Points on a hilly landscape, in no order, each with its height.
From any point a climber steps to the highest of the 2 points nearest to it. It stops when none of these is higher. Distance is the straight distance between rows; heights are no part of it.
puboz: [-19 -36  10 -39   0 -18  21  14  32 -47   6  27   2 -14  48   5  46  33
  -4  49   7]  h=18.8
Tid: [-10  12  22   5 -12  27   1 -50  -6 -19   8 -19  16 -34   4 -11 -23 -47
 -20 -41  17]  h=37.7
bado: [ -4   4   0   7   7 -12  12  -5  17  39  -4  15   0  51  23  -6 -41  39
  20  31   0]  h=31.8
pavi: [  3  -7 -31 -14  36  -8   0   3  12 -37 -14  -3  10 -32  14  -9   6  26
  30  62  13]  h=23.7
Par: [ 21   4  16  -9   5  -4   0  22  40   5  15  23 -33  15   8  31  28  17
 -14 -41   9]  h=18.7
laveg: [ 14  44  36 -48   3   2  -1 -26 -37 -15  20  -5 -24 -11 -23   3   2 -21
   8   3  23]  h=18.3
gazop: [ -2  -4   8  25 -15  -1 -15   2  50  10 -19 -28  15  -4  12 -12  29   1
  -7   7  63]  h=10.8
Dibi: [ 45  10  31  13  20 -11  15  15   8  -2 -38   2  11  16 -24 -14  51  25
  -9 -23  -8]  h=38.5
nimo: [  2   7  41   0  11   0  26   9   2  16 -28  27  11  30  -2 -15 -22  40
  -5  37 -12]  h=35.4
Vaz: [ 31 -16  16  14 -24  34  18   6 -23 -13   1 -19  36   0 -35  13  42 -13
 -28 -14  41]  h=6.1
Sima: [  7  -1  45 -17   2  33  -8  12  -5   1   7  -1 -11   7  -5 -13  14 -67
 -41 -17 -19]  h=16.1
Rubu: [-40  -7 -11  -3  13 -33  -6 -22  -4   5   1 -12 -31 -26  53  15  -6  32
  -1   4  -3]  h=27.3
Kup: [-18   1   5 -32   8  11  20  15  -9 -52  16  33   4 -34  -3   8 -18   8
 -22  25 -21]  h=11.4
Dafot: [ 30  15  23  12 -11 -32  32   2  16 -36 -46  17  21  -4 -50  22  47  14
 -19 -21  -3]  h=33.0
Mukis: [  5  -9  -8  19 -15  11  11  15  16 -21 -15  -2  28   2 -42  28  26   0
   6  45  49]  h=8.4
zeto: [  2   5  44  16  -5 -20  19  13  -1 -11 -42  19  32  18 -22   0  11  37
 -13  44  15]  h=38.6
gis: [ 11  17 -21 -10  -3  -1  22 -12  18  -3   1  -8   6 -29  23  -8   0  25
   5 -24   9]  h=32.0
gif: [ 38  11   9  18 -29  57  -7 -22  -3  21  25 -40   7  36  25 -24  19 -23
  15 -29 -14]  h=41.6
supap: [ 25  15 -40  -5  11 -24  25 -30  19  23  -7  12 -11  16  56 -21 -49  45
   8 -22 -28]  h=29.5
bog: [ -1 -15  24  43  -2 -20 -26  48  -1  36 -10  -5   5  32 -15 -23  31  18
   0 -36 -20]  h=49.4
gef: [  1  -2 -18 -22 -12 -20 -27  27  29  55  -7  30 -10  32  22 -16 -13  12
  29 -25 -21]  h=23.8
Gan: [ 16  10 -26  17 -22  11   8 -12 -12  36  31  12 -15  43  29 -25 -67  11
 -21  -6 -40]  h=4.2
digim: [ 19  25 -22  -7   5  15 -36  -4 -58  20   9 -16  -5   1 -10 -47 -27 -28
   5  -4 -50]  h=48.9
Baz: [ -7  21  13 -25  15 -16 -15 -43 -51  25  -2 -41 -33 -17  13 -26  19 -33
   6 -18 -14]  h=35.7
gebu: [-29 -34  29  10 -32 -22  33   3  -7   4 -46  11  31   7   0  31  36  45
   1  35  17]  h=42.9
toguk: [  8  10   1   4 -11   8 -11  56   5  23  32  11  -1  23 -15 -29 -18  -1
 -25 -17 -24]  h=6.3
zoz: [-40 -21 -14   1   0  26 -12  -4  12 -15  10   0  -4 -38  14  27 -21 -39
 -24  10  10]  h=31.0
muga: [ -7   2  25  14  14  17   8  -2  -1  21 -20 -22  -1  22 -32 -11  29 -32
  -5  27 -11]  h=20.0
kupov: [-31  -4  34  28  -9  -7  13 -10  30 -18  16  -4  -9   2   7  31   3  11
 -33   7  43]  h=8.5
tiba: [-14 -32 -18 -18  11 -17   4  13  49 -48 -16  19  15 -16  16   3  37  20
  27  67  18]  h=21.0
kize: [-11  21  50 -21  13 -29 -21  -6 -43 -18  -2 -26 -15 -12 -41 -11  28 -35
   4  18  36]  h=16.3
bokin: [-18   8  -7  -1 -16  25  -5 -38  23 -17  31 -14  -8 -20  20  17 -36 -44
 -24  -3  40]  h=34.1
mugag: [ 19 -17 -53  -8  40 -29 -21  52  23   8 -21   6  18   0 -14 -22   8  11
  42   9  -3]  h=46.0
Teni: [-20 -31 -45  -2  -1 -20  15  30 -13  36  15  -1   9  -4  24  -3 -13  53
  17 -36 -11]  h=46.3
bipas: [ 15  21  44   1 -18   5  27   1  14 -51   5   8  21 -12 -39  -5  12 -27
 -46 -26  17]  h=25.4
kel: [-41 -12 -13  -6   3 -40  -3  -6  -6 -35  23  -3 -25 -38  18  41  28  51
  31  16  11]  h=30.9
Tizo: [ -3  12   7  -3  31  -5  -1   8 -35 -42  -6 -12  13 -29 -22  -4   3  16
   5  56  24]  h=27.0
soni: [ -5  19  -4  -6 -34   3  -5  21  -1  37  31   8 -13  22  21 -49 -39 -10
 -39 -19 -42]  h=5.2
Gobaf: [ 23 -10  -9 -18   0  41  -5 -20 -38  52 -21  -6  -2   4  30   3  11   1
  31 -26 -28]  h=40.1
Balob: [ -3  23   3  28   3  -4 -50 -18  -2   1  23  -9 -29  -1  21  -5 -52 -21
 -19 -19  -4]  h=2.1
fabe: [  8  25 -19 -14  -8 -12 -19 -39 -81  32   9 -37 -28   6  10 -40  -5 -28
   9  -7 -46]  h=42.0
rizu: [ 20  16   2  20 -22  25   4 -19  10  19  20 -22   5   7  11  -5  -1   9
   4 -34  12]  h=36.9
teb: [-25  27 -20 -16 -21 -15 -21  23  15 -28  31  26   0 -10 -10  -8 -44   3
   8  54   4]  h=8.6
nupe: [-24 -14 -11  27 -36  -7  43  10  22 -13  -1  17  25 -13 -32  32  12  34
   4 -22  -1]  h=40.9
Bakid: [ 18  25   9  27   5  15 -10 -25  -6  23  15   4 -26  54  10  -8 -45  -2
   2   4 -47]  h=3.4
nud: [ 19 -22   4  33  13   6  10  16  25 -11 -46  32  19  21 -37  32   3   5
  -2   5 -13]  h=35.0
bamos: [ -2 -15 -79 -19  12 -23  29   0  43  19   8  -9  -2   5  50 -26 -26  -2
   0  19 -11]  h=24.0
mula: [ 40 -10   7  30  25  47 -35  12  22  16   9 -13  -9  43  11   5  -4 -21
  -8  16  28]  h=2.0
duve: [  2 -31 -44 -15  25 -37  -1  65  -5 -15 -10  42  39  -2 -17  -5 -10  51
  44   3  -5]  h=61.0
gofu: [ 10  33 -28 -13 -17 -20 -24 -14   3  43   3  12 -38  16   4   6 -15   8
  29 -16 -27]  h=27.6
nudo: [ 35  21  40  17  22 -16 -27  28  -5  16 -21 -11   2  21  -3 -50  33  25
   3 -23 -16]  h=43.8
gem: [ -7 -42 -12  28  -5  -4  -9  43 -19  38 -10   0  13   3  -6   7  18  33
   8 -52  -6]  h=56.9
lefe: [-23 -42  16  17 -35  12  26  11  -4  34 -26   6  42   8   7  12  17  34
  -3  -2  23]  h=47.7
dogof: [ 23  17  36  -3  14  -1   1 -25  20 -17  -7   2 -26  -2 -11  30  29 -10
  -5 -22  20]  h=21.2
lebes: [ 17  23  36   0  -5  30   5 -49 -25  -5  48 -28 -29  29  -3  12 -13 -33
   0 -28   1]  h=15.0
Gosad: [  6  -6 -48 -15 -21  -2 -22  25  36  41  15  32  -7  31  20  -2 -47 -20
  10   0  -7]  h=20.9
kab: [-45  -5   9 -25  -6  -1 -12 -41 -24  22 -18 -23 -21 -36  10  15  22 -50
  13 -17   6]  h=30.0
gadem: [ -6 -13  36  -4  19  35  -2  -4 -12   0  -2 -22  -2   5 -13  -7  18 -62
 -34  30  22]  h=17.8
vivun: [ -4 -13  16   5 -22   6  22   4  -3  17 -52  30  17  12 -43  39  29  -3
  14   0 -25]  h=39.8
sif: [-11  -3  33  25  -5 -28 -11  26   7  -2 -12 -25   6 -10 -10 -20  48   0
 -40 -13  31]  h=12.2
Duda: [ 17   1   9  48  23  30 -38  -3  -1  19  24 -24 -30  42  16   1 -32 -15
 -16  -2 -13]  h=2.7
retiv: [ 10  -5   4  37  44  14  -2   5  33   0 -43  22  12  16 -13  -1 -30  -3
  -3   4 -34]  h=31.7
Tik: [ 25  -5  21  -1  -9  43   9 -21 -17  28 -38   6   9  12 -12  16  31  -4
  29 -29 -35]  h=47.3
pavuf: [ 22 -11   1 -17  -7   2  -8  24  35  48  -1   3 -16  26  21  -4  36   3
   9 -29   3]  h=20.6
Nez: [-33 -44 -27  -7  -3 -26   1  29  -3 -19 -15  53  42 -17  13  11 -22  57
  46   1 -19]  h=50.7
rof: [ 20  22 -23  34 -15   5 -50 -38 -12  -5  32 -38 -24  -3  22 -23 -30 -46
  -7 -49  -8]  h=1.4
selep: [ 46  31  39  -4  11  33  18 -18  14 -29   6  -1  -4  12 -27   0  14 -23
 -20 -22  16]  h=23.2
Piru: [ 14  13  11 -19  -9 -16   8  28   8 -43  -4  13  10 -34 -42   4  38 -20
 -31 -17   4]  h=28.2
perog: [ -3  21 -26   4  13  -9  -2 -31  24  21 -28   4  -5  18  13 -13 -41  -2
  23  56 -15]  h=28.1
loz: [ 35  18 -26 -20  -7  -4 -16 -30 -23  52  -6   1 -37  29  31  -3   0  10
  41 -33 -57]  h=32.7
Bamop: [ 11  32  56 -18  -1  -6  11 -35 -36 -17  37 -19 -32  13 -46  11   7 -36
  10 -31  12]  h=16.5
rekom: [-12  15 -24   4  17  -1   4 -14  19  23  -6 -33 -11   7 -10 -23  -1 -39
   2  42  -5]  h=23.5
mesif: [ 10  24  33 -19  24   2   1  -6   9  -4  11  13 -37  10  16 -12 -17 -22
 -41   4 -18]  h=14.3
lubi: [ -7  -8  -3  15 -11  -1  16   3  35  -4   0   2  16  14   4  17   3  36
  12  35  54]  h=9.5
Noki: [-26 -20 -49  -8  18 -30  -6  -6  21  23  -1   1 -34  -4  65  -6 -34   5
 -14  13 -26]  h=23.6
gobar: [ -8  23   4  -1 -14 -12 -26  42  15   6   0  17   3   3 -30 -18 -16  -2
  -2  16   2]  h=7.4
Naz: [  9   6  -7  -1 -17  36  21 -10  -4 -20  11 -19  23 -15 -37  19  13 -11
  -2  13  48]  h=7.2
kader: [ -9  -9  47  18  24 -29  -3 -17 -43 -23 -10 -30 -14  -4 -54  21  43 -32
  -8 -11  19]  h=14.7
tusud: [-25 -36 -50   3  15  23  12  27   2  15  13  -9   7 -12  11   1 -22 -14
 -13  24  -7]  h=34.2
tivik: [  7  13 -54 -10   3   3  43 -36  15   3  22 -16  -9 -13  25  11 -22  37
  14   9  10]  h=26.7
rav: [ 10  18  -6  -8 -19  41 -22 -36 -21  -5   7 -17  14 -24 -17  -5 -15 -54
  16 -23  15]  h=41.8
riruf: [-22  15  -5 -12 -21   3 -38 -11 -40 -21  12  -5   7 -54 -12  17 -11 -17
  14 -25  36]  h=37.1
mem: [  4  -5  47  20  11 -17 -21  11 -19 -15   5 -36 -10  -3 -23 -13  47 -31
 -32 -45  23]  h=13.3
kir: [-49 -37 -41   0   0 -13  22   3  24 -26   3  36  10 -27  13  28 -29  33
  33  13 -38]  h=43.9
Bop: [-23   0   8  -8  -3 -18 -17 -20 -34 -47   9  -2 -12 -51 -12  47  17  15
  15 -16  36]  h=34.3
Zufoz: [-41  14 -21 -24  -6   0  11 -11 -11 -52  42   7  -1 -39  -2  -2 -37  -7
  -5  54 -16]  h=9.9
lenu: [-30 -48 -22  12 -17   9  43   8  23 -23  -6  25  27 -27  11  37  -3  29
  -8 -10  -7]  h=37.9
Pebiv: [  6   1 -46  -3  15  28 -13  18 -25   9  14 -13  10 -21 -10 -28 -41 -36
 -12  20 -26]  h=41.0
rivu: [ -7 -14  19  -7 -18 -11   9  -8 -25 -63  -6  17  14 -30 -13  51  25  21
 -12   7  31]  h=31.9
pefuf: [ -9   3  29 -27  27  -6   3  19 -14 -27   2  20 -16 -24  16   8   8  17
 -35  11  -4]  h=12.7
Gomin: [ 11 -16 -69 -23  47 -34  34  24  47   5  -6   7  19  10  21 -35 -12  17
  33  24  -7]  h=32.8
Fita: [  8 -20 -49 -39   9 -13  32  -3   4  36  -1  24   9  15  52  -5 -33  47
  35 -16  -9]  h=36.3
mupe: [ 14  -1  17  20 -34  60 -33   1 -31  12  19 -16  24  14 -21 -15  -3 -44
   2 -24  -7]  h=47.0
vuge: [-34 -17  22  -9  -3 -27  -3   6 -46 -58 -12   6  19 -31 -22  18  34  12
  -2  56  13]  h=29.6

For each start below, name the point where the climber stops.
gazop -> laveg
bipas -> gem
pavi -> mupe
Rubu -> mupe

Call two points neighbours if one is among the 2 nearest of the other. Go from one point of each pair to the other, from neighbour to neighbour, staying as high as possible. Name the lowest point that can't be avoided.
gem, mupe -> tivik
digim, mupe -> zoz
duve, Tik -> retiv
lefe, duve -> lenu
